Each row is a point on a tangle of strands that fork and nearly touch. The rows are in no order.
Points whose rows are less than 83.3 apart are linked; no others are. Some points are linked to none.
nufan: [  5 -18   5  -3 -24 -12  -1  -6 -15  14 -19  17  -3   4  -1 -10  11  -2
   5 -14  13  28  -4  15 -45  -1   0  11  -9   8 -17  -5   0   8   2 -27
 -28  12  -5 -18  -7   4   9  13  16  -6  -5   8   7   8]
kaz: [ -4 -22   7   6  11   5   9 -21   8 -18   8   3  -5  -2 -12 -18   0   7
  11   1  -5  -2   8 -11  31  23  15 -10 -26   1 -17 -11   0 -11  15 -25
   1  -8  10  13  -5  13 -21  -8 -25  -3  16   0   6  13]
zoki: [ 22  -6  -8  12   4 -21   8  -5  25   3  19   2  -7   8 -26 -18   9   6
   8   2  -2   6   5 -20   5   7 -13  11  15  -7   0  22 -11  29 -16 -24
  -1  -3 -13   1 -21  32 -21  15  13  13   3   0  -3   0]
Roleb: [ -4  -3  -7  -1   9  14  17 -12  20  13  13  -3  -1  -4   7   0 -12   1
  17  -4   0 -12  -8  -7  23  -4   3  10  16   2  15  -8  -4   6  -5 -13
  18 -18  10   7 -24  -2  -2  -9 -14   8   4  -5 -17  -4]
suvap: [  5  10   3   6   0   9  -3   3  -8  -9 -26 -25  -8   0  -5 -18  -1  -4
 -29  13   5 -19  20 -15   1  17  -5   1  -5  17 -10  11   7 -11  23  32
  -1  11   0   7  33  -8  11  11  -2  -1   4   3  17 -11]
Geva: [ -7   3   6  -2  -5   3  15   0  -5  -5   0 -15  -7   6 -12  11  -8   1
 -17  -1  15 -32   1  -1  10  -6   5  -7  -9  -7  22  10  -7  -8  17   1
   2   2   1  22  43   5  22 -31  -4  -5   2  -7  -2  -1]
Tup: [ -6  -7  10   7  -8  -7   7  -3   0   7  10   0  10  10   5   3   8   2
   4  -6   5  17   3   9  -5  -2   6 -17 -18   5 -15   4   8  -7  10  -4
 -13  -7 -12 -17 -22   2  -2  18  -3  -7  16 -11   4  -5]
Vado: [  6  11   1 -21  -3  18  13   5   3   7  15  -4   2  -8  -1  36 -19  -8
  -3 -15  23 -11  -9  16   7 -37   2  -6   7 -42  29  -2  10 -19  -3  10
   6 -12  12   7   7  -8  17 -26  -1 -22 -12  -6  -6  -2]
Vodib: [-14   9  17   3   8  -2   3  22 -16   4  -2 -10  -7   9   8   2   2  16
 -18   5  -7   1  -1  -5  -9  -9   2   5 -25  11   1  15  10   2  -5  25
 -15  20 -13 -15  11 -21  -2 -12   6   1  -1  -4  26   2]
Nufab: [  0   2  16 -13 -17  -2   1  -1  -5  17  16   3   7 -15  11 -17   3  -3
   8  28 -12  13 -29   7 -15 -25  -4  15  35  13  18  20 -13  10 -16  12
  -6 -25   7 -17 -19   5  -2   5   6   8 -13 -16 -28 -21]
Sugo: [-11 -14 -11  15  -8 -27 -15  -3   0   5 -24  17   4   6  -8  20 -16  27
  -9 -41   6   6  -2   6 -35   9 -14   8 -10  13  10  -8   5  11   5  -7
  -1  11  -2 -12   2 -11  15  22  -6  -8  17   5  12 -10]
mibi: [ 15  21  -2 -19  17  12   1   1  -7   1 -15 -25  11  -2   6  10  -9  -7
 -27  30  -4 -18   7 -23 -17 -11 -23   3  -2   3  31  17  14 -24  25  63
  27  10  10  14  39 -10   1  -4  12   1 -17  -7   8  -4]
bos: [-28  -7   5  15   6  21   2 -21  16 -18  11  11  -6 -16   9 -27  17 -17
 -15  60 -13 -25   2   3  26  16  30 -23  -6  31 -10  -6 -12  20  -6  -1
  -4  -6  -4  -3   6  18 -31  -1 -24   1   7   4   0  24]
zukid: [  6  10   2  15  15 -24   3  -5  20  18  22   6  10  -1  -5 -18   8 -18
  14  23 -27   4  -6 -18  -1  10   4  -7   6  21  -9  13  -1  32  -8 -14
   9 -30 -20 -17 -20   0 -11  17   1  41  -4 -12 -15 -13]
sabu: [  5   8   8   6   6 -18  -5  11  -8   7   7  -3  11   5  26  -5  19 -14
   7  14 -28   8 -10  -5  -3  -2   1   9  -1  25 -23  17   4 -14  -1  31
   0 -15 -26 -25 -11 -26  -9  27  20  15   5 -12   4 -17]
rozes: [-23  -8   9   2 -17 -23 -15  -2  -8  16 -11  -5  -8   2  -9  12   5  30
 -15 -13   6   6  -5  21 -17  -8  -2  17 -11  18  15  11  15  12  13  -8
  -4  19 -13 -15   5 -14  12   6  13 -10  19  -7   8   0]
sigad: [ 37  20  15  -7  10   8 -16  -7 -16 -36  -3 -27  14   3   5 -20   9 -18
  -5  27   1  19   9 -25  29   4  -7  -7  -1 -10 -20 -12  11 -31   1  27
  -3  -5  12  -5   4  12 -15  -1   6  13  -8   9   1  -2]
kepe: [  0   1   0  -4 -10 -21   6 -14  -5   0   1   1 -11  -4 -14 -10   2  36
  23 -17   7  27   0   5 -17  -7 -13  20  26  -2   8  15   3   8 -18 -29
  -3   0 -15  10  -1  10  -3  -6   6  19  -6  -1  -2  -9]
Kige: [ 24  23 -10  -5  10   7   3   7   5  -1  14   4  12  -8  15  12 -18 -11
  22   5 -11   9  -1 -12   3  -9 -27   1  12 -17   6  -6  -3 -32 -22  32
  13  -3   8  -2  10 -17  -5  -1  28   5 -14  13  -2 -22]
todo: [  7  -2  12 -10 -11  -9  -9  -4   9  -5  10 -25  -5   1   5  -1  13   3
 -16  32  -7 -13 -10 -22  31  -9  -1   0   2  -2  19  17   4  -3   1  28
   5 -22   9  -9   5  17  -3   5   7  -5   3 -16 -14 -12]
Saru: [ 34  19  12   3  -3   5 -13  -6 -17 -24 -12 -14   4   0  11 -29   7  -7
  -3  28   9  17  11 -23   5  -3  -6  -2 -11  -3 -15   4  -8 -11 -26  18
 -29  11   7 -10   8  13 -16   3  18  22 -14   1  13   3]
mep: [  4 -12   7   0  12  -8  -6 -13  15   3  14 -12  -6   5  -3  -6  12  -6
  -8  17 -19 -27  -8 -26  40   8   2  -3  -6   3  -2  13   9   0  15  11
  19 -31   1   1   5   8   0   2 -10  10  22 -16 -12  -8]
pasek: [ -4  -9  10 -25 -22  -4   6   8  -9  13  14   7  -8 -10   6  -1   6  13
  21  -6   5  23 -25  17 -11 -28   4  14  30 -13  14   7  -9   9 -23 -12
   1 -20   4  -8 -31   5   1  -8   6   2  -6  -8 -28  -5]
mamov: [ -7   1 -12  16  -4 -23  -5   6   4   4  -7  35   4  -7  12  13 -21  14
   4 -41  -3   0   7  10 -29  -6  -7  15   6  11  21  -8  -5  13 -16  -5
  -9  11   5  -1  -2 -16  19   5   4  -3   1   4  13   6]
kuze: [-13 -33 -16  20   2  13   8 -13  30  -7  -1   4  -3  -7  -2 -20   5 -12
  -2  24  -4 -17  12  14 -18  30  24 -30  -2  22  -5  -2 -15  31  18 -32
  -8   5  -3  -8  -8  16 -17   7  -9 -13   6   9  15  19]
tilov: [ -8  -4 -16  -8  -7  10 -11  -3 -17   8  -9  12  -2   4  -4  10 -14  -3
 -29 -31  21  -9  -8  29 -23  -4  -8   0  22 -19  14 -37   5  -6  15 -20
  11   6  31   6   5  -2  39  -7 -24 -25 -18  11  -6   4]
Doz: [ 14   1 -13   0  -2  34   1  10 -10   1 -16 -15  -6   2  -1  -7   0 -21
 -36 -13  16  -2   7  -9  -3  15 -16  -4   7 -21  -5 -15   5  -5  16  11
   4  20  30  17  -1   7  15   1 -15 -31 -23  16  -7  -4]
guge: [ 15  -5   4 -24   3  29   7  -2 -13 -19   3  -2   0  -1 -10   0   8 -11
   4 -12  15   3  -1  14  13   1   1  -5 -10 -33 -22 -24   4 -24   3 -28
  -6  11  10  12  -3   7 -12 -21 -20   5  -9   1   2   8]
zon: [-36 -31  -8  13  14 -10   2 -18  11   3   2  -3   3   7   1   6  10  15
  -4   1  -6   7  -3  21   3  12  13 -22 -28  30 -19   0  17   4  44 -31
  17  -7 -14 -12 -17 -21  -8  13 -25  -9  34 -14   8   0]
gam: [  2  16   3   2   2  -6  -7   6  -4  17  -6  -4  11   9  -5  22  -2   2
  13 -16   4   9  -3   4 -17  -4 -22   3   8 -11   2  14  12 -17   8  32
   5  -5  -2  -4  10 -14   8   5  10  -6  -9  -7  20 -27]
kebef: [  5 -14 -26   5  -2  -1  19   1  21 -16   0   6  -4   4  -3   4 -11   5
   6 -38   5  -3  24  -5   0  19  -4   8   0 -17  13 -31 -19  13  -4 -42
  -2  25   2  14 -15   3   9  -9  -6   9   2   7   1  20]
Pag: [  1  -9   3  16  -2 -27  -5  10  18   9  -5  -1  -4  12 -16   6   3  13
   3 -13 -17  12   8 -11 -17   0  -2   9 -21  24  -6  31   3  21   9   8
   0  12 -29 -13 -16   0  -3  25  23 -11  17  -9  23  -4]
vofad: [ -1  15   0  -9   8 -13   9   3   3   1   3 -19   4  11  -5   8   1   2
 -14   6  -6 -13   2 -28  10 -21  -7  -1  -9   0  32  18  19 -15  -4  40
   8  -3   1  -6  18   2  10  -5   5  -6   8 -12  -1 -13]
pebir: [ -8  12   4 -25  -3  18   0   9  -4  15  -8 -13   3   6  -5  30 -11   3
 -13  -2   7 -11 -14  19 -18 -26   1   4  11 -21  43  14  13  -6  20  33
  20   2  10   9   9  -9  31 -16   3 -32 -14  -8  -8  -5]
rodo: [-22   5   8   2   3   5   9  11   0  14   1  14   7  -8  18  32 -11  -1
   2 -10  11 -17 -12  17 -14 -20  29  -6   3  17  26  -8  -6   9  -3   1
   0  -4   4  -7 -11 -14  11 -10  -7  -6  11  -7 -12  10]
fir: [  0  18 -14   1   3 -14 -18   2 -18  12  -6  15  -1   5  -4  26  -4  -1
  21 -26  13  24  -3  21 -24 -18 -26  -7 -10 -15 -25  -4  18 -18  15   4
  11  -1 -12   2  15 -33   0   8  19  -9 -17  -2  17 -18]
Mege: [ 23  -9   3  23  -9 -14 -11   6  25  -3 -16   3  -6   4 -10 -22   2   8
 -10  14 -17   0   6 -19 -16  10  -3  11   3  21   0  27  -2  18   0  20
 -21   9 -17 -10 -11  16  -9  26  24   0  -2  11  23  -8]
zozo: [-14  21   7 -13   3  27  -2   6 -30   0  -3  16   5 -10  20  18 -22  -2
   3 -23   0  14  -1  20  12 -20   5  -5   8 -22   3 -25  16 -11 -16  10
   7  -4  35   4  -7  -3   4 -20  -7 -17  -7   0  -4   7]
vuled: [  2   9   3  -5 -16 -19   3  15  -8  10  -7  32  -5 -11  21  13  -8  20
  33 -35  -4  16 -19  19 -33 -11   2  17  -1   8  13 -19 -15  16 -17 -20
  -4   0  10  -2  -4 -20  10   1  23   2  -7  -7  -3   9]
roni: [ 18  39 -12  -5  12  -1 -14  17 -13   2 -14  35  10   0  25   5 -17   1
  29 -22 -10  29  12  -1 -18  -6 -22   2 -12 -18 -26   4   4  -4 -30  15
  -3   5  -6   8  18 -18  -4   4  34   3 -35  20   4  -7]
meroz: [-41 -15   6  10   6 -21  -3 -10   5   6  19  -4   0   9 -10  -9  15  23
   5  20 -14  -8  -8  13  20   7  16 -14 -24  28 -15   7  14  15  18 -29
   2  -8 -27  -2  -2 -22  -7  -5 -24  10  29 -19  -1   5]
Nakos: [-25 -11   3  -4 -11   4  -9   3  -8  -2  -9 -28 -17  11 -10 -12   5  15
 -22  15   1 -34  10   2   4  11   1  -8  -6  25  -2   8  13  -6  28  14
   9  22 -14  11  46 -10  20  -1  -4  -6  12  -9  20  -9]
telep: [-13  24  -3  -7  22  28  -5   8 -27 -12   1  12  11  -4  -2  26  -9 -16
  -2 -12  10  -5   5  24  10  -4  -7  -5 -16 -31 -11 -31  19 -21   2  18
   7  -4  28  25  24 -14   2 -24 -14 -21 -12   1  -5  21]
kegi: [-27 -17   3  21   8  -2   1 -13  20 -11  10 -12 -11   0   0 -28  11 -16
  -6  45 -22 -27   9 -13  26  33  17 -25 -11  32 -16  -2 -15  12  17   5
  -2 -10 -12  -2   9   6 -18   9 -10   1  23  10   3   8]
Damog: [ -9   9  -9  -4   9  21  11   8 -13  -2  -7  12  -2  -2  -1  16   2 -21
 -36   3  14 -31  19   1 -20   7   0  -4  10  -6   9   0 -16  -4  -1  27
   2  17  21   7  27  -3  22 -12 -11 -28 -20  14 -12  22]
Ven: [-10  -3  10  -1  15  18   1 -24   2 -11  15  -4   3 -20  11  -9  15 -14
 -15  51 -11 -25 -14 -19  43   8  27 -11   0  19  -8 -15  -5   8  -4  14
   6 -29  14  -9  -9  12 -25   6 -27   1  17  -5 -28  22]
dasik: [ 18 -11  -7  13  -2 -22   6 -16  34   3   7   7   4  -1 -17 -42  18 -20
  22  27 -14  12  -7 -20  -2   8   0  -1   4  16 -20  13  -5  34  -5 -25
  -9 -16 -19  -9 -24  21 -32  25   7  24  -6   2   7  -5]
dodip: [ 17  -7   2 -17   1  15   4  13 -16  -8  -2  14   5  -5  28  -7  -6  -6
  14 -18  -1  17  12  -3   0  -1  -4   4   6 -22  -8 -28 -17  -3 -34 -13
  -5  14  14 -15 -27   1 -23  -9   8  10  -6   6   0  15]
Zit: [  9   9   6   8   7 -16 -15  19   3  13  -4  10   0  12  13  17  -2   1
  12   0 -15   5  -7  -1 -31   1 -14  16   3  16 -17  34   3 -14   3  25
   3  -5 -23 -12  -6 -24   7  18  18   7  -1   6  11 -21]
Lus: [-14 -15   4  24   7   7   4 -10  15   8   5  16   4  -2  18 -13  11  -8
  -8  18 -11 -13  -3  15 -17  18  26 -15  -8  36 -14  -2 -15  19   7  -5
 -10   7  -4 -22 -21  -1 -18  23  -9  -3  14   4  15   7]
Rab: [  5  17  -4 -24   4  28  12   8  -5  10  -1 -30   3  -5   0  23  -7 -16
 -26  22  17 -13  -3  -8 -12 -21 -10   4   4  -4  44   5   4 -20  19  42
  21   6  18   9  31   2  10 -17   5 -11 -16  -8 -14   0]
milof: [ 10  19   3  -2  15   9  -4   4  -1   0  17   9   9  -8  -5  21  -8 -17
  29 -11   2  12   0  10  14 -16 -24 -11   3 -37 -19 -23   5 -31  -4  13
  12  -9   0  12   2 -19 -10   4  18  -3 -19   4   8  -2]
didoz: [-22 -15   6   4   1   1  -1   2  10  -5   6 -22 -10   5  -1  -3  18  -1
 -27  32  -6 -51  13   3  18  15  20 -16  -9  28   4   9 -10  -3  20  20
   3  19 -14   7  41  -1   0  -8 -12  -8  22  -6   5  13]
lal: [ 33   8  -6  13  -1   2 -17  15  -6  -5 -18  44  12  -8  15  -7 -14 -10
  10 -22  -4  20   1 -26 -41   6 -15  23   1  -8 -17   3 -11   8 -20  12
 -28  25   1   5 -12  -1   4  21   9   9 -22  29   0   7]
vod: [ -5   8  -4  -9  -6  27  -5   8 -26   5 -10   4  -8   2   3  -3  -8 -19
 -45  -3  30 -15   2  16 -18  -7  -2  -6  18  -7   2 -16 -10  -4  10   1
  -2  18  33   0  13   2  17  -7 -22 -10 -20  14  -9  14]
Bupa: [  8  14   9  -6  -8 -12  -8   8 -10   9  14   5  16  -5  30 -18  14  -9
   6  28 -22  20 -16 -11  -7 -11   8  11   8  20  -4   7  -3  -4 -21  20
   8 -17   3 -39 -22  -5 -11  14  20  15  -1  -7 -21 -17]
Tadub: [-28 -30 -16   4 -12 -14  -3 -30   0   7   5   5   7  -2  -2  15   4  17
  -1  -2   3  13  -8  28 -29   3  19 -19 -29  29  -3  -5   9  16  24 -58
  15  -1 -14 -19 -21   6  -1  21  -8  -5  31 -14  -3   9]
gupe: [ 12   5 -21 -10  12 -19  11   8  18   7  25   1  -2   0 -19  13  -4  13
  34 -15   0   5 -11   2  11 -19 -22  21  34 -26  20   4  -9   7 -34 -18
  14  -8  -2  17 -13  -4  -1 -26   1  16 -12  -4 -17 -24]
Vomil: [ 33  -4 -10  -9   1   9   1   4  -1  -3  -6 -10 -11  -2 -18  -1 -10  -1
  17 -27  11   1  15   5   3   4 -28   7  18 -25  -8 -12  -9  -5 -13 -23
   0  25 -11  24  -1   7   7 -20 -11  20 -14   0  14  -7]
vav: [-22   0   1  -8 -23  -7   4  15 -15  13  -8  23   7 -13  42  21 -13  13
  13 -16   4  -1 -24  21 -27 -17  22   7  -2  27  18 -14  -9  10 -12  -8
 -13  -9   9 -17   1 -31   0  -7   5   0   8  -7 -17  12]
Zutet: [ -4   3  17  -9  -6  25  -3  10 -24   6  -7  -6   0 -10  24  -2  -8  -3
  -6  -4   4  20   0  -4  10 -14   1  -9  -1 -10   7 -18  -6  -8 -11   2
 -11   7  18 -15 -12   8 -11 -12  -6  -4   0  -2  -6   4]
foses: [ -3  -8  -8   8   5  16  25  -6   6  -9   7   2   4 -10   3  -9 -15   0
   4 -19  -2  -7   6  -3   7  10   8  -4   9  -3   6 -22 -17  13  -7 -37
   1   5  10  -5 -28  11 -20  -9 -17  10   8   1  -2  13]
Gisir: [ 21 -24   4 -18   4  39   0  -6 -16 -12 -15 -16  -3   0 -14  -1  -6  -1
   3 -24  14  30   2  10  14   8 -20  -2  -5 -28 -23 -31  12 -19   8 -36
   7   3   9  11 -27  14   0 -12 -23  -8 -11  11   1  -6]
Nimo: [ -9   7  19 -16 -20 -14   1   5 -22   5   1   7 -17  -7   3   3  12  38
  18 -18   4  39 -15  18 -26 -13   0  23  30  -7  19  13   2   5 -24  -4
  -1 -10   1   5  -2   9   4  -8  17  12   6  -7 -21 -11]
deza: [ -5 -11 -17  12 -21 -21   2 -20  14 -10 -13 -10 -17  -5 -35   7  -8  32
   5 -29  20  11  10  12   0  15   2  -3   0  -4   9  -8  -4  13  13 -49
  16  11 -11   7   2  19  17  -2  -5  -9  19   0   2  10]
Zut: [-14  -7   7  17   7   1  -3  -6  -3  -2 -15   7   1  -4   8 -17   8  -7
 -12  25  -8  -2  13   4  -4  14  19 -10 -10  15 -29  -6 -12   8  -9  10
 -26  14 -11 -21  11  -3 -21  12   0  -1   8  16  29  24]
Gibo: [ -5  -1  -7  12   2 -20 -16   9   9   1 -15 -17 -14  20 -13   1  -6  13
 -20  -4 -12 -12  15 -14  -2   7  -7  -4 -35  16  -4  18   5   3   7  19
  -3  21 -36 -13  10  -9   0   1  14  -1  10   3  28  -3]
Bok: [ 13 -15   1   2 -14   4  -3  -3   0   6 -15   8  -4   2 -16  -4   0  -5
 -25 -24  17   3   1  17 -36  14   6   0  -3  -3  -5  -9  -9   2   4 -21
 -16  17  10 -12  -3   4  15  14  -1 -20  -6  14  11   4]
kigor: [ 32   0   1  -2 -14   7  -5  23 -10  -8 -10  24   4  -8   0 -19 -13  -5
   9 -16  13  24  11 -14 -20  -1 -15  18   2 -17 -16  -7 -27   4 -27   0
 -25  29  12 -12 -31  13 -14   4  14  11 -20  19   2   6]
Mele: [ -2   8 -19  13  17  -4  12   6   4  -4  -4  34  15   1  14  22 -16  -5
  16 -37   8  16  25   0 -11   9  -6  -3  -6 -24 -11 -23 -11  -9 -17 -10
   5   5  13  11 -16  -4   2   2   0 -12  -3  16   4   5]
Gomeg: [ 13  25   4 -17   9  23  -6   4  -8 -21   7  11   6  -6  -7  19  -1 -16
  22 -12   7  -3   1  15  30  -8 -18  -2 -17 -41 -20 -28  12 -31  -3   0
   7  -4   9  29   6  -3 -15 -18 -12   3  -8   1   4   2]
Sabe: [ -2   8  14  13  15   0 -10  -3 -14 -29  -8 -18  12   1   9 -23  19  -5
 -16  36 -14  -1  15 -16  19  15  15   0 -17   4 -28  -1   1 -13  -4  28
 -21  14 -28  -8  17 -15 -12  17  -1   1   9   1  28  12]
mup: [-11  -1   4   8  28   4  10 -11  18 -10  24   3   8   0   0   7  17 -16
  -1  28 -16 -39 -13 -19  34   7  25 -15  -1   7   6 -11   3   2  -1  12
  16 -42   3  12   0  11  -6   1 -24   2  24 -11 -32  17]
Tinak: [-12   1   9 -25  -8  16  -4   0   7  12  10 -12  -3   3   2  32 -13   3
  -7   2  18  -8 -35   2  23 -35  25  -8   3 -22  21  10   9  -8  -5   2
   2 -12   9   5 -17   3  18 -17  -7 -21   5   5 -19   5]
Pini: [ -3 -18 -20   7 -17  -4   1   2   5   8  -5  -5 -14  -1 -12  10   3  11
 -26 -27  21   2   2  18 -20  14   1  11  27 -14  15 -12  -6   4  23 -23
   6   9  15   5  -7  15  32   7  -5 -30 -19  17  -4   0]
banur: [-26  -1  -2   5  22   9  11  -6  -3  16   5   8   7 -11  29  30  -8  -4
 -13   4  -5 -38  -1  10   2  -8  23   2  11  10  28  -9  -9   1  -8  34
  10  -3   5  -6 -10 -16  16   7 -23 -24  14   9  -5  19]
Regot: [ 30  23  -7   4   7 -13  -4  10   2   5   6  -2   9  -5  -1  -6 -12   9
  17  -8  -7  28   1 -14  11  -9 -34  14  18 -15  14  23  14 -11 -18  20
  16  -7  -3   8  -6   5   2   6  23  17 -17  13   2 -33]
timol: [  3 -20 -14  16 -10   3  18 -15  30  -5  -7   4  -6   1  -6  -8   3 -11
   2   9   1 -29  16   0  -1  39  20 -20   0   9 -21  -1 -26  -1  25 -20
   9   3  -2  11 -12  11   2  16  -5  -9   8  14   4  11]
numo: [-23  -8  14 -10  -7 -16  -9  -6  -7  10   6  -9  -5   3   0  14   7  26
 -18  -8  -3  22 -13  18   9  -9  13 -10 -22   4  -5   7  16   0  17  -4
   0  -2 -10 -11 -10  -1   8  -2  -3 -11  29 -15   5   1]
Simi: [  1  14   1   0  12 -24   9   0   4  25  22  17   9  -5  19   0  -8 -16
  28   7 -18   0 -21  -4  -6 -12   1   0  10  10   4   9  -3  13 -21 -11
  12 -42  -4 -13 -10 -20  -2   5  13  27  -2 -19 -22 -22]
Lineg: [ 25  -2   0   4 -13  26  -2   3   2  -2 -20 -15  -3  -5 -12 -12   3 -10
  -8  -8   8  11  16 -15   9  14 -18  -4  11 -14 -16  -3  -2 -20   8   7
  -2  10   8   9 -10  20   3   6   6  -6 -23  15   5 -13]
zad: [ 19   6 -18  10   8 -19  10   6  29  -5  18   4 -15  -2 -14  -8  -3   2
  18  -7 -10   0   7 -25  18 -12 -14  20  24 -11  25  13 -10  35 -31 -32
   6  -9  -2  11 -13  17 -11 -17  -2  24  -5  -5 -14  -7]
vitus: [-22 -16  -9  18   6  -8  -3   2  25  -7  14  -8  -1   3  -2 -17  14 -17
 -18  42 -26 -23  -8  12   4  18  18 -22 -10  39 -22   7   5  36  22  -1
   2   3 -14 -20  -6   6 -25  22  -7   7  25   0   9   1]
zan: [-10 -25 -12   5 -17  11   7 -17  24 -26  -3   3 -13  12 -20 -25   1  -1
  10  13  -6 -14  18   4  15  46  20 -15 -27   7 -22   4 -11  -6  30 -32
  -1   6  -4  20   6  30  -9   7  -6  -6  20   3   0   7]
poza: [-32  -7  12   4   1  -4  -2  -3   3 -13  16   2   7   7  -8 -10  14  16
   9  10  -8  -4  12   1  42  10  25 -12 -43  11 -12 -12  10   5  10 -30
  -3  -2  -5  16  20  -4  -9 -13 -25   8  25 -15   0  19]
res: [  4 -13  -3  -5  -6  -9 -10  -8 -10   8   3   4   7  11  -6  23   6 -11
  18 -23  14  32  -1  21 -10  -7  -7 -13  -7 -18 -29   1  11 -21  19 -14
  10 -11  -8  -5 -21 -12   6  20   9 -11   1  -9   6  -9]
muro: [  7  -8  11   9 -31  -9 -15  12  -7   1 -15  22  -6   8  -2 -22   4  10
  -3   4  -1  14   1   3 -34 -13  -3  25 -22  21  -1  14  -9  26  -2 -10
 -37  19 -16  -7  14  13  -2   4  21   9  -6   6  11   8]
golev: [ 25  12   8   3   4   2   2  -4  -1   2  -9 -18   4   4  -8  -6   4  -5
  12  -5   1  13   6 -16  15   8 -19   0  21 -12  -2   6   1 -22  -4   3
   9 -18   2  -1 -10  14  -3  13   6  15 -15  11  -8 -24]
sona: [-12  -8  15 -24 -10   5  -6 -12   0  10  20 -33 -10  12 -14   9   5   3
 -11  20  12 -18 -41   4  33 -31  22   7  11  -8  23  26  19  -3  12   5
   3 -20  -1  14  14  12  15 -15 -10  -6  15  -6 -25   9]
bori: [ 24  13 -11   3  -3  -7  -5  13 -14   6 -23  42   9  10  17 -10 -19   8
  24 -24  -8  17   5  -3 -36  -4 -11  12 -14   1 -31  11  -5   5 -19   1
 -23  15 -13  -1   9 -15   1   7  28  26 -22  26  -1   8]
beni: [-29  11   4  -9  11 -13   0  -3  -1  17  21   0  15  -4   8   8   3 -11
  31  10 -12  -9 -28  -3  20 -19  10   1  20   6  18  10  14  15 -13   1
  20 -41  11  -1 -10 -25   4 -14   1  10   7 -26 -33 -20]
bap: [ -4  -2 -25  23   8  -7  12   1  15  -2  -5  17   5   0  -4   7  -5   3
  -7 -30  16 -13  23  -8   2  31   2  -9   0 -13  -2 -22 -13  -2   5 -15
  -1  20  19  11  -1  -3   5   3 -13 -16  -2  22   8  16]
pibu: [ -2   3  18 -11   0  -9  -3   9 -13   0   0 -25  -4   7  -7 -12   8  22
 -14  11   6  15   5 -12   8 -17 -10   7  -7   0  20  20  19   3   1  11
  -5   3  -9  -7  23   6   4 -20  12   6  -1 -13  17 -12]
bonu: [ 17  -2 -17 -11   4   0  10   3  10 -13  13  -6  -1   1 -26  18  -4  -4
  23 -15   0   0  -5  12  22  -7 -34  11  26 -42   6   0  -1 -10 -16 -13
   5   1   1  33   3  -8  -4 -19  -4  19 -26  -6   2 -20]
zire: [ -7  -5   4 -25  -8   7   1  -6  -7  -8   6 -30 -15   7 -28   8   3  14
 -15   9  20 -19  -8   9  21  -9  10  -1  21  -8  26  16  18  -4  23  15
   7 -16   2  37  39  13  15 -21 -15 -12  13 -15 -15  -6]
dad: [-16  10  -2   4   9  12  13   1  -7   7  -5  -2  -6  -2   3  20  -1  -8
 -20  -7  12 -39   7  12 -17   2  22  -5   2   1  26  -8 -10  -1   9   3
  -9  12   9  13  35  -2  23 -24 -10 -11  -9  -4   5  28]
dape: [ 11   8  19   5  10   1 -22   1 -13 -35  -6 -27   7   7   7 -17  26  -4
 -14  43 -14   7   3 -28  44  16  12  -2 -16   8 -20 -10  16 -28   6  36
  -6  -7  -5 -11  11   5 -13  17  -6  -1  17  -1   4  10]
Batus: [ 19   4  -2  15  -5  -1  -3  -1  18  -6 -29 -13  -6  -1  -5 -14   1 -12
 -12  21  -8  -9  19 -32  -4  25  -5  -2  -2  22  -1  11  -9  -4  -5  39
 -17  20  -7  -7  14  10   0  17  16  -4  -9  13  16  -7]
fibi: [  8   4   0 -13  -8   5   9   0  -5  -4 -18 -16 -18  -9 -17  -9  -4  20
   5 -31  16  13  14   8 -10   5 -22  19  24 -21  16   8  -7   6  -7 -23
   6   5   3  17   2  19   7 -19   1   8 -15   0   2  -6]
disid: [-13  -4  -1 -13  15   1   8 -18   2   9  25  -1  18   0   3  -6   2 -18
  30   5 -11  -7 -23  -4  43  -2   1  -2  16  -3  -1  -8   7   0  -9 -14
  14 -37  15   7 -15  -3  -3 -12 -15  23   7 -17 -31 -13]
viso: [ 24   1  11   4 -14   0  -8  13 -15  -3  -8  -1  -5   2   5 -37   4   3
   9  16   4  23   6 -18  -8  -6  -5  13  -9  15 -13  10  -5  10 -16  -2
 -36  19 -20 -12   7   8 -14   1  22  25 -18   3  20   3]

A fork is a point with three links, a tip a point with one. Leave the first point through the second and follow the links. Name the first fork or tip that comes.
vofad / pibu | didoz
Bupa / sabu | banur
Rab / pebir | vod
rozes / numo | Mele
Gibo / Vodib | Lus

Follow the links from the first point to the second, and from the first to the third. Name the last point that the two ways share.
sona / kaz / milof | vod
Pini / kaz / Gibo | Lus
Vado / meroz / roni | vod
Damog / timol / bos | Lus

A fork is a point with three links. Follow the links from the first point to the second and name the forks in between, in order.
Batus / zire | Lus > vod
Lineg / kaz | vod > Lus
Doz / sigad | vod
dodip / kuze | Gomeg > vod > Lus
timol / kigor | Lus > vod > Gomeg
Nakos / kaz | Lus
zozo / Rab | Gomeg > vod
zire / dodip | vod > Gomeg

Name the points in between on the shortest way along the links from the first point to the second, in order.
bos / nufan | kegi > vitus > Lus > Zut > Sabe > dape > sigad > Saru > viso > muro
Sabe / Kige | dape > sigad > Saru > viso > muro > nufan > Bok > Pini > tilov > vod > Doz > Lineg > golev > Regot
pibu / meroz | vofad > todo > mep > mup > Ven > bos > kegi > vitus > Lus > kuze > timol > zan > kaz > poza
Rab / vod | pebir > Vado > Tinak > sona > zire > Geva > dad > Damog
